The views of a scene show one set of named points, each view turned or mirrored, and shifted as a whole, with a little noise and some points left out.
In the rows, zero is written as 128.

Scene 1
View 1
K460: [129 130 158 117  69  71  95  67 178 150 136 156 139  84  95 110  39 131
  65 157 185 104]
K825: [110 111 171  97 100  73 103  81 194 139 116 118 140 131  89 111  48 157
 129 100 159 121]
K656: [117  88 145 106 146  79 104 135 159 141 118 109 141 189 103 124  97 176
 205  60 124 127]
K494: [125 142 171 113  42  70 100  50 175 145 135 177 131  53  89 116  25 129
  43 176 214 104]
K532: [113 102 159 102 115  78 103 106 170 138 119 121 140 155  97 122  75 168
 163  85 150 125]
K84: [130 115 134 121 106  81 101 124 123 149 133 165 137 138 109 136  91 157
 145 112 165 118]
K534: [136  96 132 122 130  77  93 129 156 158 130 123 149 165 108 112  93 149
 150 100 128 106]
K7: [115 149 171 111  31  77 110  59 139 139 133 207 121  52  91 147  35 146
  68 165 233 120]
K299: [154 100 127 140 118  68  78 103 198 175 147 107 166 132 106  74  70 107
  68 153 120  78]
K240: [156 119 128 144  92  67  78  88 184 175 150 137 161  98 103  82  58 100
  37 180 148  75]
K160: [144 130 142 133  72  73  88  77 170 164 146 163 148  79 100 102  51 113
  44 179 176  92]
K231: [141 120 126 133  98  79  98 123 119 154 138 174 139 126 108 133  94 145
 123 134 168 110]
K575: [136 122 131 128  91  81  99 119 117 151 136 180 136 120 111 139  90 152
 125 131 175 114]
K176: [164 119 111 155  92  73  78 117 134 178 155 171 153 109 112 105  86 110
  62 178 154  83]
K831: [ 99  94 166  88 132  80 113 109 180 129 109 102 139 178  95 127  74 187
 202  51 140 137]
K202: [162 131 116 154  75  76  82 110 120 177 157 196 146  87 114 116  83 111
  51 188 174  85]
K632: [131 101 131 121 126  82  99 135 138 152 131 138 145 161 108 125  98 159
 163  96 139 115]
K796: [140 131 129 134  78  87 100 121  95 152 141 208 130 105 112 152  94 152
 119 141 192 118]
K867: [139  93 129 124 139  76  93 133 159 159 132 116 151 172 109 108  97 148
 156  98 121 107]
View 2
K825: [193 130 148  68 170 132 131 144 149 114 132  89  80 123 124 157 113 113
 121 139 114  99]
K796: [112 140 147 121 146 155 173 114 156 121 141  83 147 179  84 144  88  70
 138 188  92 121]
K494: [192 183 166 127 173 140 112 196 177 104 199  57  89 201 135 143  85  44
  87 203  92 114]
K575: [122 137 146 115 147 151 173 119 152 123 136  85 138 168  89 143  97  82
 137 174  99 118]
K867: [145 108 142  86 145 133 196 122 134 135  86 107 123 128  97 132 149 137
 137 117 128 104]
K656: [158  90 133  42 155 138 167  83 126 126  82 110 108  83  92 168 127 147
 162 105 121  97]
K176: [132 157 158 157 139 140 200 179 159 133 140  82 141 214 105 100 140  79
 100 175 114 120]
K84: [128 123 144  97 148 145 172 106 145 122 122  92 131 151  88 149 102  99
 143 160 103 112]
K160: [173 171 164 142 159 134 156 199 169 121 169  71 107 206 128 117 119  67
  86 185 109 114]
K534: [146 113 142  87 147 134 188 123 136 132  95 102 121 133  99 135 142 128
 139 125 123 106]
K460: [187 162 161 120 167 136 136 185 165 114 170  68  93 180 129 136 108  70
  94 178 103 109]
K632: [123 109 136  92 139 145 192  96 136 133  97 104 139 134  82 143 123 119
 153 139 114 110]
K7: [164 177 160 125 171 152 106 157 176  96 205  56 104 200 117 158  52  29
 107 223  76 121]
K231: [129 137 148 120 146 145 178 133 151 125 131  89 136 174  96 133 115  89
 128 167 106 115]
K831: [173  94 134  35 166 135 147  87 129 119  92 107  92  78 101 179 115 142
 160 111 118  96]
K202: [124 166 159 167 139 144 189 177 166 127 159  70 147 230 102 106 118  59
  98 196 104 124]
View 3
K532: [104 110 136 182 113  89 137 114 153 146  65  87 118 108 156 120 104 150
 152  60 137  91]
K494: [123 162 139 185 148 110 154 119 167 120 158 119 105  45 101  19 111  53
  67 105  88  88]
K534: [122 101 113 150 104 112 139 125 169 139  71  95 128 117 150 126 134 169
 172  68 119 102]
K231: [124 130 119 131 108 132 144 113 169 117 127  79 154  81 151 103 140 141
 130  87 121  93]
K299: [144 106  91 153 125 124 156 152 191 140  85 151  94 111  98  67 163 134
 162  90  58 114]
K632: [118 106 120 145 100 112 138 115 163 134  77  79 141 109 163 131 129 168
 164  67 133  95]
K460: [124 145 129 179 136 109 153 125 169 127 131 121 107  67 108  46 122  82
  95  95  91  93]
K202: [148 145 101 112 123 158 155 130 188 100 172 107 152  60 116  51 171 106
 108 108  79 100]
K867: [122  96 111 148 104 114 139 128 170 140  61  97 125 123 153 132 139 176
 183  65 117 102]
K240: [149 129  97 150 136 135 160 149 190 124 128 149 104  84  89  39 165 104
 128 101  51 106]
K84: [118 123 128 143 106 116 140 109 162 124 109  72 150  88 161 113 127 145
 138  77 134  92]
K7: [112 173 153 177 137 114 150 102 160 110 178  89 133  32 128  36 101  56
  53 102 117  80]
K825: [105 119 140 202 127  83 141 120 157 147  73 111  94  98 132  92  97 120
 132  68 118  94]
K796: [122 139 127 128 107 134 142 104 166 109 145  65 166  68 159  99 136 130
 113  88 129  89]
View 4
K202: [ 97 119 164 137 156 227 150 162 135  85  62 181 108 152 124  86 131 170
 135 164 195 136]
K7: [ 52 146 166 155  82 191 188 159 169 111  28 131 127 150 112 100 194 167
 186 199 174 186]
K240: [ 72  54 138 125 135 229 137 134 103 108  51 170 124 186 101 109 123 138
 139 164 207 115]
K831: [ 64 170  94  92  66  83 162  46 108 184 154 140 145 170 122  80 159  47
 152 138 187 101]
K160: [ 65  84 150 135 118 219 154 142 124 107  42 159 128 173 104 106 149 150
 156 176 198 140]
K534: [ 88 142 113  98 115 141 146  80 103 147 139 168 127 168 127  79 126  83
 130 133 197  91]
K299: [ 78  55 120 112 135 213 129 116  87 120  76 174 128 191 102 107 114 115
 130 147 211  95]
K656: [ 78 174  95  88  82  89 157  47 102 178 165 148 137 166 128  73 143  47
 144 129 193  92]
K796: [ 94 183 153 129 127 165 167 136 149 115 104 164 113 138 137  69 151 137
 145 158 182 140]
K176: [102 110 149 121 164 220 138 143 117  96  85 189 111 161 125  84 108 146
 121 149 202 110]
K632: [ 90 167 120 103 115 128 152  85 114 146 146 166 123 156 133  72 131  85
 133 136 192 101]
K575: [ 89 172 146 123 120 162 164 124 140 123 107 162 116 147 134  75 149 129
 143 156 185 132]
K532: [ 68 153 112 104  81 118 161  74 115 164 126 146 139 169 118  86 154  74
 154 145 189 111]
K867: [ 92 139 110  94 118 137 141  74  97 149 146 171 127 170 128  77 120  75
 126 128 199  85]
K825: [ 49 120 113 113  67 138 164  82 113 160  92 136 146 180 105 100 166  84
 166 161 193 123]

In a view up to two points have been moved. Name them for each view, in the order of its rows, or write -.
view 1: K656, K796
view 2: K632, K231
view 3: -
view 4: K299, K176
